Each row is a point on a landscape with many valleys, with its height.
From any point a ball rolls to the lowest of the 2 points nearest to it. It stops when none of these is lower. Distance is the straight distance between rows; heights are no part of it.
k201: [-11   3  40 -62  -4 -18  -4  10 -10 -15  24  22 -38 -23   4 -20  10  30
   1 -37  17 -16  -3  -1  32  30   3   7 -17 -14 -16   3 -15  15 -14   6
 -23  17]  h=21.1
k422: [ -7   2  -6 -25  -1   8   5  10 -10  11   7  11  12  25  -8 -26  46   8
  13 -22   8 -36 -21 -10 -23   2  31   2   9   7 -13  -5  22 -30   4 -17
 -43  10]  h=69.8
k69: [ -4  -2  27 -28  -3 -16  12   5   3 -12   8   8 -17 -20  18  -6 -10  13
   5 -39  20 -14 -11   3  23   7  -1   9 -13   3 -13   1 -11  20  -4   1
  -4  30]  h=26.1
k41: [  1  -8   3  30 -14  -7  -6  -3 -18   7 -12  14 -27  -7  -8  22  -8 -16
 -12  17 -10   2 -10   4 -19   2  -4   9  16  17   3 -25  -2   2  -5  18
  11 -30]  h=24.8
k378: [-36 -18  17  11   2   7  14   0 -13  -8  15  15   7  17 -20  33 -12 -31
 -18  39  -5 -24   6 -29  -9 -13   7  -3  23  14   0  -5  -4   8  -9  24
  -1  -8]  h=46.4
k250: [ 40  16  19   8  -1   5 -19  17  -7 -29 -20   7 -64 -24  -4  20  -4   6
  -3 -16 -25  56  10  38  26  10 -29   0   8 -28   2 -18  12   6 -14  25
  21 -25]  h=65.4
k396: [-15   9   8 -16   4  17 -14  -6  -4  13   8  -1  40  12  -6  -3   6  30
   6   3  16 -30   6 -30  -9  -3  19  -1  -9  14 -28   3   3  -4  12  -8
  -1  28]  h=5.2
k173: [-19 -37 -25   2  23  -7  29 -18 -14   7   7   6  30 -14  -4  15 -11 -16
 -21  14  12  17  -2 -10  -4   5  10   4   5   5   4  14  -1  -7 -11  12
  27   8]  h=35.7
k454: [-42  -1  -7  21   2  11   5  23  -3 -10 -10  -9  37   8 -19  27  18  -7
 -15  39 -15  -6  39 -25  -1   7  -5  -2  12  -2 -13 -10 -10  -6   7   2
  -3 -25]  h=62.7
k54: [-20   1   6 -24 -12   1   4  -4   6  -9  16   9  19 -12 -30  22 -20  -7
  25  -8   0 -36  -1   1  16 -17  15 -28 -13  13 -26  11 -22   5   6   2
 -31  19]  h=52.4
k17: [ -7  18  11 -33  11 -14  -7  29   6  -4 -13  25 -22   6  19 -23  28  27
 -10 -53   9   3   8  -3  29  27   0  15 -31 -33  -3 -15   1  11 -18 -12
 -32  -6]  h=27.5
k993: [ 23  33  -7 -32   1  10 -21 -17  14  -2  15 -12  -6  -7 -15 -12  -2  40
   7   3  11 -23 -21  11   5  -8  -1 -19   5   9  19   8   5   7  13  -7
 -11   2]  h=29.8
k817: [ 28  11  -3  -3  13 -18   0   5 -17  -8  -4  -4 -30  13  15 -18 -14 -13
 -11 -39 -14  41   0  16 -29  38 -17  16 -26 -13  33   1  15 -18 -26  -4
  33 -29]  h=29.7
k896: [ 22   4 -11  53 -12   3 -31  19  -5  -4 -37 -23   0   0  16  -8  19 -19
  10  11  -9  35   8   7  -1 -16 -31  14  25  -9  -6 -15  10 -14   8  -4
  16 -17]  h=62.3
k107: [-47 -40  -3  22  -3   6   7  16  -5  27  14   3  38  40  10  -5  13   1
 -23 -16  -3 -26 -15 -38 -13   2  33  22 -15  -3   1   3 -25  -6 -17   3
  18  43]  h=64.0
k86: [ 21  41 -15  14  -3   9  13 -18  21   4 -14 -17 -16   1  20 -33 -21  14
  16 -26   2  24  26  41 -13  24   2  -4 -20   4  10   5  36  -4  23 -19
 -11 -10]  h=21.3
k143: [ 12  35   4  -7  -5  -6 -24  21 -13   3 -13  12 -27  12  -4 -36  32  21
 -10   2   1   4  10  20  12  -3 -16  35  15  -7 -27  -3  -7   8   4 -12
 -24 -27]  h=50.9
k803: [  9  12  11 -22  19 -21   2  16 -19 -21 -10   1 -37  -3  12  -5   5   3
 -15 -32   8  21   2   5   1  33 -15  24  -3 -15  11  -8  10   2 -24   1
  13 -16]  h=23.6
k410: [-25 -44   2   4  -5  -8  -8  17   7 -22  24  -4  50  -4   3  39 -17 -29
  -1  10  22 -18  -7 -32   3  -5  22 -19 -13  -6  -2 -14 -20   4  -9   9
  11  41]  h=25.2
k287: [-13 -55 -13  47   3   1  21  -3  -7   5 -12   0  27   3  -1  12   1 -37
 -12  24   0  13   3 -26  -7  -9 -12  22  -5   4   3   7   5 -12  -8  15
  21  17]  h=39.1
k19: [  4  30 -36  43 -15  13   8 -17  17  32 -13 -12   2   3  11 -24   1  12
   4  -1  -3  18  10  46 -17   3  18  -4  -9  12 -15  -3  10  -6  27 -22
 -16 -14]  h=33.0
k737: [ 28  -8 -11   9   2 -20  -1 -33  -6  -6 -12  10 -29 -16  -8  19 -39 -35
  37  -6 -15  33  19  28 -14  -3 -30   9   6   8   5  14  16  -6   7  10
   0 -17]  h=52.3
k262: [-12  -2  40 -33 -27  -3  -6  28  26  -7  27  -9  20 -19  11  -2  13  11
  14 -16  21 -45  -3 -33  22  -6  38 -32 -20  -9 -29   7 -13   9  11 -26
 -38  44]  h=46.2
k356: [-13 -27 -15 -23  12 -18   7  -3   5  -8  14   3  29 -20  -7  33 -14 -13
   0   4  14  -2  -3 -10  12   5  19 -24  -8 -10  12   4 -11  -7 -14   1
  21  10]  h=31.3
k451: [  9  -1 -17  12  18  18  19 -40   6  15  14  -4  34   4 -15   5 -41 -17
 -10  52  -9   0 -21   3 -10 -37  -4 -19  -1  23  19  17 -24  23   3  10
   1  -9]  h=41.1
k759: [ 17   4  13  14 -12  -5  -4   2  -3 -18 -14  37 -53 -20   1  12  -5 -16
  20 -32  -7  42  18  55  35 -11 -28  22   7 -24 -34 -14  13  14   8  34
 -30 -13]  h=59.5
k335: [ 30   8   1 -26  -1  -9   1 -15  13 -19   9  -3 -28   5  12 -22 -23  -3
  29 -41   5   8  -8  36  23  -3 -30  -7 -14  -6  27  14   4   0 -17  -2
   2   7]  h=23.9
k323: [  9  25  -3 -34   4   9   5 -22  16   4  23 -14  15 -30 -22   1  -2  24
  18 -10  11 -23 -34   1  -4  -1  30 -47 -14  10   7  14  12 -11  15 -15
 -21  24]  h=37.6
k989: [  7   2   6 -16  -2 -10  17  -9  23  -1  17 -18   4 -13  31 -13 -17   9
  13 -35  26 -12 -27  15  17  -8   5 -10 -24   2  12  18  -2  13  -1 -17
  12  49]  h=31.8
k834: [ 14  29 -24  37 -10  -4  -2  -8   6  26 -10   5 -16  -2  -1 -12 -13   2
  -5  13  -9  36  18  52   3  -6   7  -1  15  10 -10   5   6  10  15 -12
   7 -33]  h=40.0
k136: [ 16  10 -30  -3   5 -10  -4 -17   2  22  -6  -6   0   7  -6 -26   8  19
 -13  -6  -3  16   9   3 -33  27  21  -6   4   2  16   7  28 -26  13 -12
   5 -31]  h=40.7
k548: [-25  -9 -18 -11  -1  14  32 -15   5  15  11 -11  32  -5 -27  10   5  -2
   3  10  -9 -24   3 -12 -12   3  35 -32 -27   8  -4  15  -6 -21   9  -9
 -10  13]  h=45.9
k714: [ 38  20  34  26   1  -5  -3  20 -31 -30 -22  10 -74 -11  14  -1  -9 -30
 -11 -27 -20  70   3  38   4  14 -23  18   7 -25 -10  -5  23   3 -19  23
  13 -21]  h=67.4
k801: [ 15  16 -19   9 -15   9  -7 -40  22   0   7 -12  -1   9 -11  21 -33  -1
  30  22  -3  -3   5  33  -3 -23  -1 -25   6  13  -7  -8 -15  12  16   0
 -11  -2]  h=23.2
k244: [ 13  -3   0 -17   2  -8  -4 -36  14  -6   9 -11   4   2  -4  30 -43   0
  16  19   5   2  -5   4  -4 -11   7 -21   3   6  -9 -10 -32  20  -5   5
  18  12]  h=31.5
k674: [ -1  -2  -1  17  10   3  -4  28  11   9 -25  -2  11   9  35 -14  22  18
  -4 -39   4  -8  -5 -17  25 -13 -10  30  -9 -14   8  -4  -1  13   0  -9
  16  14]  h=55.0
k881: [-17 -42  -7   2   1  -1  30  -8   3  18  23  -9  34   1  12  -5   5  -6
   5 -17  10 -33 -41 -22 -27   2  12   3 -29  18  19  17   6 -19  -3  -4
   8  46]  h=41.7
k430: [-29   8  20 -36  23 -16  -6  29 -17 -19   0   6 -19 -18   0   9  16  26
 -25  -3   1   2  13 -30  32  29   2   9  16 -16  10   4 -11  21 -24 -10
   6  -6]  h=53.9
k938: [-38  15  -9 -19  19  -4 -16  25 -30   0 -10  20  -5  -9 -12  -3  26  20
 -19  -4   4  -2  16 -11   2  32  12  25  20   0  -5  -4   5  -7  -8  -6
 -19 -18]  h=56.4
k988: [ 22  45  -4  17 -18   5 -15  -2   8   6  -9   8 -33  -1  13 -37   6  22
  -2  -7   6  20   1  56   8  -9  -7  15  19   5 -14  -7  18  15  23  -9
 -23 -22]  h=46.0
k922: [-17 -13   1  24   3  25  13  -9 -14  11  20  -4  27  34 -14   2 -14 -28
 -39  48  -8 -17 -10 -26 -34 -21  14  -8  18  23   6   0  -8   6   8  28
   9 -11]  h=43.8
k690: [ 10 -22  -1  19 -27  -5 -18   4  -3   9 -13  13  -1  36   7 -15  22 -20
  19   1   6  -7   4  -3 -26  -6   3  23  21   4 -15 -23  21 -27   5   0
  -3  -1]  h=57.8
k414: [  5  -9  22  -4 -13   7 -19  29   5 -26 -28  -8 -22   2  15  -1  29   7
  20 -15  -6   8  21  -2  42 -12 -30  20   3 -36 -27 -21 -20  -2  -6   8
   9  23]  h=21.4
k332: [  0 -39   7  35   7  -2   2  -4  -6 -17  -7   1   9  -7   2  42 -15 -37
   3  15   7  11 -16 -13   1 -25 -18  12  17   3  -1 -10  -2   4 -11  28
  26  29]  h=42.0
k186: [ 24  17   7 -48   8 -22  16 -22  20  -7  25 -13  -9   2   6 -17 -15  11
  17 -34  19  -6 -30  11  -1   6   2 -24 -22  -5  22  26   7  -5 -15 -19
   2  20]  h=30.9
k618: [-24 -33 -32  54  -7  13   5   8 -14  13  -7 -18  50  32   2 -22  15 -31
 -25  18 -11  10  10 -19 -26  -3   8  18  -2   6 -26  -2 -19 -15   9   3
  -7 -10]  h=60.3
k846: [ -3   9 -16  18  -3  29  21 -21   2  26   5 -23  19   5  -6 -20  -7   7
  -8  35 -15 -15   9   1 -21 -17   6   0   6  25   5  26   0  -4  32  -5
  17   0]  h=26.5
k370: [  3   8  -5  -2 -15 -12  20 -20  16  -5   0   6 -30  -1 -12  17 -16  -7
  20 -13   1  -4  11  32   2  -7  11  -5   4   5 -22  -4  -2   8  11   4
 -23  -7]  h=13.2
k251: [-18  -9  34  12   3   6 -15  24 -23 -28 -17  15 -30  -6  -9  47  24  -4
  -5  22  -7  23  16  -5  48 -16 -17  12  28 -28 -36 -20 -16  14 -32  21
   4  10]  h=69.0
k105: [ -6  -2 -16  39  -3   9 -30   9 -23  13 -13   0  44  25  -7 -20   9  -7
 -11  19 -14   5  13 -27 -21  -4  -9  18   8  17 -19  -4  -9 -11  11  -3
   2 -27]  h=58.0
k772: [ 40  14  -6  29 -11 -14 -30 -19  -8 -10 -19   6 -47  -6   3   6 -26 -24
  28  -3 -11  47  13  40  -8   6 -29  11  -8   0  -1 -14   9  -1  -5  -1
   0 -27]  h=54.6
k659: [-26 -17  47 -35  -9 -21 -17  21 -14 -17   9  31 -44  -5  11 -12  23  17
  -5 -34  -2   0  -1 -17  47  24  -6  10   7 -28  -8 -16 -24  14 -42  16
 -18   6]  h=16.0
k651: [-29   8  27  11 -16  16 -24  39 -16 -29 -17  13 -19  -3  -2  21  44   3
   0  24  -6  13  25   6  29  -5 -22  21  38 -28 -45 -37 -15   4  -4  24
 -24  -4]  h=67.1
k513: [ 25  23  21 -50  -9  -4   7  -1  22 -20  20   1 -29 -18   0 -31  14  31
  12 -43  16 -17 -16  15  20  14   5 -21 -27 -12   8   4  28   5  10  -4
 -41   5]  h=46.5
k27: [  1 -16 -18 -13 -18   1 -14 -14   1   4  19   7   7  29 -15   9   0 -11
  15  -5   1 -25 -24  11 -12 -15  10 -16   2   3   9 -11 -12 -22 -17  11
   8   4]  h=61.5
k766: [ 19  -1 -23   6  12   1   0 -18   6  -2 -11  -9  15  -8  -1   2  -5  -8
  21  21   9  12  25  11   8 -13 -26   8  -1   3  10  16  21 -11   7 -12
  17   1]  h=51.3
k815: [ 13  -4  -8 -14  26 -15   6  -7  14  14   7  -9  20   8   5 -12   3  25
 -28   2   2  -8 -32 -37 -11   0   0 -11   3  -2  45  14   5   5 -13  -9
  21 -21]  h=61.2
k778: [-14  -8  -4   8  -4   6  18 -18  19  -5  25   3  32  -2 -26  41 -35 -21
   4  14   2 -25 -14  -4  -3 -35  21 -38  -2  14 -15   3 -10  23  19  19
 -30   9]  h=55.1
k272: [ -5 -18 -23  27 -11   4  14 -33  21  10   5  -4  38  31 -23  11  -8 -18
  15  31   1  -4  22  -5 -18 -23  11 -16  -5  10 -23   9   8 -12  12  -3
 -17   3]  h=53.7
k915: [ -6  -4  -9  17   6   4  -5  20  10 -10 -11 -12  37   6   7   1   9   4
 -13  -1   8 -14  -8 -23  18 -18  -5  -2   9   1   1 -11  -8  10   4  -1
   4  -2]  h=58.1
k738: [ -2  -2   1  45  -8  12 -16  26 -11 -12 -22 -13   5  23  -1  18  23 -25
  -9  34  -8  10  15  -3   5 -24 -23  21  13  -9 -25 -21 -13   2  -6   3
  13  -8]  h=59.1
k121: [ 28  37   6 -38  -8   6  -1  -8  10  -3  10   4 -41  16   6 -48   9  32
   6 -51   6   1  -7  31  -3  21   9  -2 -15 -12   6   5  29  -7   6  -6
 -23  -7]  h=50.0
k18: [ -5   9  -3  10  -4 -13   9  -8 -13  -2  -7  19 -43 -12 -22  37 -14 -13
   1  16 -13   6  12  33  -4   6   0  12   7  11 -18 -14 -11  18   3   8
 -15 -32]  h=19.8
k633: [-29  -5  17 -37   3 -10   1  17  -2  11  23  -5  26 -33   8  19 -10  15
  -6  -8  14 -23   3 -33   8  21  43 -22 -26  -1  -7  18 -25   9  -3 -26
   9  31]  h=26.6
k47: [-11   2  19  -4  -2 -10   7  18  -4 -26 -25  29 -38 -26  -3  27   9  -2
   8 -16  -1  31  35  22  37  13 -17  15   8 -23 -31 -18   7   9  -4  16
 -16 -11]  h=61.4
k517: [ 15   3 -21  -6  20 -17  22 -17  -1  18  -3 -12  -4   9   6 -32 -18   3
 -20 -27 -14  32   4  -2 -29  39   2   0 -26   1  35  25  13 -16 -12 -11
  24 -33]  h=35.1
k174: [ -9  12  -2 -31  21 -12  -1  25   5   5 -10   6  20  -5  12 -30  19  30
   6 -59   3 -15  -5 -24  15  15   9   4 -22  -8   2  16   3  -4   1 -26
 -23   2]  h=33.1
k727: [ 27   7   5  51 -14  -7 -30  37 -14   9 -41   6 -24 -12  20 -23  25 -25
   5  -3 -19  54  15  14 -11   4 -16  16  13 -18   3  -4  38 -26  15  -5
  23 -21]  h=63.5
k954: [-23   6 -17   5  -1  22  17 -16  18  -4  16 -22  62  19 -28  15   3   1
  -2  39   3 -12  22 -16 -16  -8  24 -37  -9   5 -30   6  -1 -10  27  -2
 -19   5]  h=50.3
k525: [ -8   8  -1   7  13 -11 -28  23 -33  -4 -22  17 -11  -8 -14  10  25   5
 -20  19  -1  28  19 -11  -1  21 -10  28  26  -5  -5 -11  12 -10 -14  -3
   8 -27]  h=58.6
k482: [-39  -7  37 -24  18   3   6  12 -19 -23  26   5   3   0 -17  40 -20 -26
 -24  53  -5 -16   7 -36  11 -10   8 -15  31   3   5   5 -28  29 -20  20
   8   5]  h=48.7
k709: [ 15  20 -27  15   8  20  29 -35  26  23   7 -35   6  -4  21 -40  -8  13
  10 -31  -3   3 -22  14 -14   6  16 -30 -14  11  40  23  30 -12  17 -26
 -14  14]  h=40.3
k539: [ 22   8 -30  -8  12  17  -9 -51  16  29  10  -9  15 -18 -13 -13 -43  18
  15  15 -15   7 -27  13 -18   0  -4 -40  -8  22  57  17  -4  -6   6  -4
   0  -6]  h=39.5
k304: [ -3 -19 -18  34 -17  26  23 -23   6  31  19 -19  15  28   2 -19  -4 -11
 -12  13  -5 -29 -31   2 -29 -22  22  -3  -4  22  15  10  -3  -8   9   5
   9  20]  h=34.3
k555: [ 16  -8 -23  25   8  22  16 -46  -4  37   2 -21  28   0   1 -35 -30  -8
 -13  53 -22  16 -10   0 -27 -15 -12  -3   1  28  23  32 -16   6  15  -2
  12 -18]  h=35.2
k669: [ 26 -16 -33  16  13   2  16 -49  10  21   4 -10  14  -7  18 -23 -18 -12
  15  14  12  27   0  16 -16   2 -14  -4 -14  12  37  29  35 -20   2 -14
  12   8]  h=46.7
k61: [  6 -18   0  18 -21  -7   9 -11  25   1 -14   4  18  31 -11  -6   3  -7
  27  -3   2 -19  10 -14 -11 -16   2  -2   2  12 -18  -9  18 -11   7  -7
 -32   2]  h=55.9
k609: [ 12 -19 -26  -1  14   0  13 -30  -3  23  23  -7  21  -1  21 -13  -4  -2
  -2   3  17   3 -43   9 -30   0 -11   0  -8  12  46  19  18 -18 -10   1
  31  14]  h=42.4
k480: [-29 -28 -16  29   2  24   2  11  -4  19   8  -5  55  57   1 -28  23 -11
 -16  -2  -4 -26  -2 -38 -25 -10  25  15  -5   7 -16   5  -3 -17   7   1
  -9  24]  h=62.4
k637: [ 10 -14 -13  34  -3   8 -17  -6 -22  29  -6   4   5  -2   5  -7  -6  -4
 -28  19 -15  11 -21  -8 -25  -2  -4   6  16  19  21  -9  -5  -5   0  15
  39 -25]  h=30.3
k698: [-21 -27 -18  19  11 -10  41  -8   7  22  -5   3  14   1  15  -4  12   0
 -28  -9  19  10   3 -13  -9  18  28  12 -13  -3   5   4  23  -8  -7  -3
  11  11]  h=39.2
k518: [-20 -11  31 -40  10 -22   5  18  -8 -28  19  -7 -14 -17   7  29  -4  -7
 -20  21   3  -8   1 -24  28  10  10 -14  23 -16   7   1 -32  29 -27  -2
  18  11]  h=51.4
k78: [ 27  14 -19   0 -13  -2 -18 -12   0   4  -6   3 -10   3  -6 -33   5  -2
  31  -1  -1   8  17  25 -23   6  -7   3  22  14   1   9  38 -28  25 -14
 -15 -19]  h=46.1
k854: [-15 -12  40 -28 -30  -4 -17  19  12 -18  34   2  11  -8   2  18 -15  -4
   6   1  13 -38   3 -23  29 -13  22 -30  -9  -5 -26  -2 -35  23  -3   0
 -14  34]  h=49.3
k29: [ 10 -21  -4  21   2  -3 -24   9 -13  17  -9   0  13  15  20 -12  13   4
  -9 -17  -8  -5 -25 -26 -21   0 -19  17  10   7  29  -7   4 -17 -10   6
  34 -11]  h=35.3
k269: [ 18   5   1  35 -23   2 -23   9  -6  -4 -34  20 -44 -10  12   8   0 -27
  28 -17 -11  42  17  48  11  -7 -21  24   0 -12 -25 -27   6  -6   2  11
  -2  -5]  h=57.3
k708: [-32 -12   6  -2   2   8  -3   8   5  -4  20  -9  57  -1  -1  19 -13   1
  -2  11  23 -25   7 -34   0  -1  34 -20 -27   9 -28   0 -13   9  10  -6
  -1  42]  h=17.6
k765: [-16  12   4   8 -16  13 -30  39   2 -13 -15   8   4  15   3   5  47  18
  -5   9  -2 -12  16  -8  15  -6  -8  11  31 -21 -20 -33  -1   0  11   8
 -15 -19]  h=64.6
k113: [  9   8  26 -49 -16 -12   8  -3  22 -11  25  -8  -2 -29  -4  -3   6  15
  30 -31  19 -31 -15  -7  10   6  30 -40 -20  -3 -11  12  16  -7  14 -20
 -32  34]  h=42.6
k463: [ 22  13   4  18   2 -13 -29  32 -26  -1 -27  29 -29 -21 -17  -7  21 -13
  -2   8 -12  49  25  21   4   7 -26  22  14 -12  -2   6  36 -23  -1  -1
  11 -32]  h=61.1
k576: [-34   8  11  -8 -21  14  -8  23  -1 -12   0  28   7   5 -24  14  25   5
   5  14  -3 -30  20   5  17  -7   3  -3  24  -2 -30 -20   1  -4   9  15
 -40 -14]  h=66.8
k506: [  5 -47 -18  26  -2  -7   2 -10   9  17   8   2  31  14  24  -9   4  -8
   6 -17  10  -4 -35 -12 -25  -5  -9  10 -13  10  29  -4  16 -23 -16   4
  23  19]  h=38.9
k859: [  7  -4   0  35 -26   2 -13   9  -5 -20 -12   5 -21  21  -3  20  17 -35
  13  24   5  -7   3  21   5 -29 -22  23  10  -5 -29 -33  -8   3   0  12
 -23  -7]  h=56.6
k89: [ 11  18  -1 -35  33 -17   5   8   3   0   1 -12   0 -15 -14 -11  -7  33
 -20  -2  -2  -7 -12 -32  -9  27  -8   2 -14   8  41  25  -4  10  -4 -18
   4 -22]  h=58.9
k492: [ 23  11 -36  10   9  -3  -1 -53  19   6   2  -9   0 -19 -12  14 -50  -3
  24  16  -6  23  -5  34 -14  -2  -6 -34   4  17  25   5   2  10  14   0
 -22 -20]  h=31.9
k949: [-16   3  -2  19   7   7  33   8   9  -1 -18 -23  10 -11  -8  27  -7   4
  -9  37 -26   7  37  -4   7   4 -10   1   7   8  -7   1 -21  11  16  -4
  25 -19]  h=60.0
k554: [ 25  37 -23  -1  15  12  19 -38  25   2   4 -31 -15 -14  17 -23 -42  13
  10 -19   0  21  -2  33 -10  20   1 -29 -18   7  45  16  25   4  11 -15
  -5   1]  h=32.5
k291: [  7  -4  34 -13   4  -4  -4  17 -21 -31 -13  16 -63 -32   3  32   5   1
  -4 -17  -7  37  12  16  33  19 -18   7   6 -29  -7 -20   5   8 -23  31
  17   2]  h=63.2
k195: [  6  17  18   9   1   7   1  41  -3  -7 -42   4 -34   1  31 -20  26   0
  -1 -37 -13  27  24  13  26   7 -27  38 -10 -31 -16 -13   6  -1   0   0
   5  -1]  h=29.1
k66: [ 11   4 -28  20  10  12   1  14  20  20 -19 -13  14  18  47 -36  19  14
   7 -55  -3   4   1   3   5   1   2  18 -10 -17  25  10  23  -7  15 -17
  13   7]  h=51.2
k825: [  6  -4  17 -24  20  -6  -2   7 -20  -1  -1  14 -23 -26 -16  30 -14   7
 -14  21 -12   7  -6  -5   8  10 -16   8   7   3  25   3 -14  10 -22  10
  44  -7]  h=50.2
k970: [-23  10  18   5   5  12 -20  37   0 -21 -10 -13  20  -1   0  26  19  20
 -17  25  -3 -10  25 -31  24  -3 -12   1  18 -15 -12 -17 -14  19   4   1
  13  -7]  h=61.6
k885: [ -7   2  34 -22  -4  -3  -6  35  -3 -16 -19  21 -51   0  25 -10  42  12
  -7 -31  -1  17  20  -2  44  23 -17  29 -23 -46 -10 -31  -1  11 -23   9
 -17   1]  h=21.9
k552: [  8  12 -24   8  11  12  11  -3  23  15  -3 -33  29  12  29 -34  18  25
   7 -33  10 -19 -18  -9  -1 -13  15  -5  -3   0  18  18  16  -4  21 -24
  -2  21]  h=46.6
k589: [ -7 -14   1 -20 -14  -3 -22   8 -18  -4   2   7  -8  29   3  -7  21  -5
  10 -17   6 -22 -10  -2 -10   1   1  17  15  -4  -9 -15 -10 -26 -15   8
  11  10]  h=59.6
k556: [  1  -8  26  -3 -21  -7   1  -5   3 -27   8   1 -34  13  -8  25   2 -15
   2  20   3 -29  -5  -5  14 -19 -15   2   8  -3 -16 -22 -21  27  -9  18
 -21  -7]  h=54.1
k128: [  7  -7  -1 -25  26   9  -1  -9 -17   9  15  10  14 -10 -13  18 -26  -8
 -17  40 -11  -1 -30   2  -7 -16 -12  -2  14  11  35  12 -31  11 -14  16
  45  -4]  h=46.8
k372: [ -3  15 -15  20   5   6  21  18  -5   7 -24 -19 -15 -12   8  -3   9   2
 -17   3 -20   6  19  11  -3  15  -7  16  -4   3  11   2  -1   1  16 -13
  21 -27]  h=56.7
k560: [ 11  -1 -18  17  -4 -15   0 -10  -9  -6 -14   6   4  -9 -12   2  -1 -27
  21  17   5  20  28  15 -20   0 -16  15  18   7 -20   6  24 -22  17  -4
  -7 -20]  h=49.6
k194: [-13  -8  20  12  20 -18   2   4 -22 -19 -13  27 -18 -18 -20  44  -5 -12
 -14  22   1  23   7 -10  31 -11 -20  12  30  -1 -18  -2  -2  21 -29  14
  -2 -11]  h=70.3
k395: [  5  -2  36 -61  -3 -28  19 -14   6   0  43   1 -20  -9   1   2 -15   9
   8  -8  19 -25 -32  -3  -7   3   1 -16 -14   0  11  30 -17   5 -21  -6
  12  33]  h=35.5
k478: [ -3  -9   0  -8   5   1  26   7  -1   7  -4  -9 -20  -7  10   9  -1  -2
 -12  -5 -11  -5   9   5   4   8   4   7  -5  -3  24   7  -2  -3  -3   2
  48   7]  h=53.5
k792: [ -6 -24  30 -37   4  -7 -11   4   7  -9  43 -13  36   2  14  40 -42 -27
  -6  39  11  -8 -19 -33 -22  -4  25 -36  -9  -9  10  -4 -50  19 -17   6
  37  32]  h=42.3
k749: [ 28  20   1  -7   2  -5 -15   2 -15 -15 -13   6 -31  -6   7 -36  -9  -3
  15 -34  -1  16  -5  28   8   9 -36  25  -7   4   6   1   9  -3  -6  -3
  -6 -11]  h=15.3
k605: [-16 -12 -15   1   7  26  10 -12 -14  22  29 -15  34  14   4   0  -1   1
 -32  19   2 -28 -30 -19 -31  -7  26 -11  -2  14  18   4 -18  -3   3  14
  26  13]  h=39.3
k247: [-27 -19  34  -8 -25   1  -6  26   4 -33  12  -7  -9   5   5  20  11 -12
   3   2   9 -49  -4 -25  18  -5   2  -1  -3  -7 -18 -33 -29  23  -4  14
 -25  20]  h=52.0
k357: [ 10 -15  25 -28  -5 -10  -4 -33  26   4  31  -5  22   3   1  31 -43  -5
  12  24  18 -20 -23 -28 -21 -17  23 -40  -9   5   6   2 -19  17  -2   4
  11  27]  h=37.3
k650: [  4   0 -22  -5   4  26  12 -48   2  24  18 -19  31 -10 -25  -7 -21   2
  10  16 -18 -17 -29  -7 -34  -3  16 -41 -21  25  20  17 -10 -19  13  -1
 -10   9]  h=45.7
k202: [  5  27 -11  12   7   2 -43  20 -22  19 -13   4  12  26 -11 -25  26  20
 -11  15  -8  -8   8 -15 -12  -1 -14  31   0   6 -13   3  -8   0   7 -21
 -10 -33]  h=54.9
k390: [-12   9   5 -19 -17   8  -3  22  -1   5 -13  33  -2  12  -6 -27  37  12
  14 -17   0 -19   5   6  -6   3  11   9  27   6 -31 -14  22 -17  18  -3
 -55 -10]  h=68.5
k362: [  7  29  -7 -15   0  18 -27 -11  -2  25  -1   3  19   2 -18 -22   2  49
   9  -8  -5 -21  -6  -5 -12   2   6  -3  -6  20  -3   9   2 -10  18 -13
  -3   0]  h=19.4
k164: [ -1  20   9 -37  17 -12  16  11   5 -15   3   3 -26 -24 -22   6  -1  22
 -18   5   6  -9  11  -2  13  21   1  -2  -5  -1  17  11  10  14   2  -7
  -7 -15]  h=56.5
k490: [-28  -8  -9 -12   2  -6  37  11  16   6   3   3   7  -3  -3   6  23   2
  -6 -13  16 -24   4  -7   9   7  40 -13 -16  -9   3   4  18 -10   0 -16
 -15  16]  h=42.5
k311: [ 14  19  -1  11  13   1  15 -18   3  10  -7   8  -4  -8 -27  12 -30   6
 -13  44 -12   4   0   9   2 -23 -15   3   8  26  -2  16 -14  31   5   1
  -1 -24]  h=45.6

Where does a ball stop that starts at each point below?
k89 | k846
k727 | k846
k949 | k846
k291 | k749
k896 | k396
k54 | k396
k480 | k86

Call two points neighbours if one is among the 2 nearest of the other. Go from one point of each pair to the other, from neighbour to neighbour, staying as low as possible. Name the highest point that can't be avoided.
k414 and k749 | k989
k659 and k414 | k885
k396 and k370 | k792
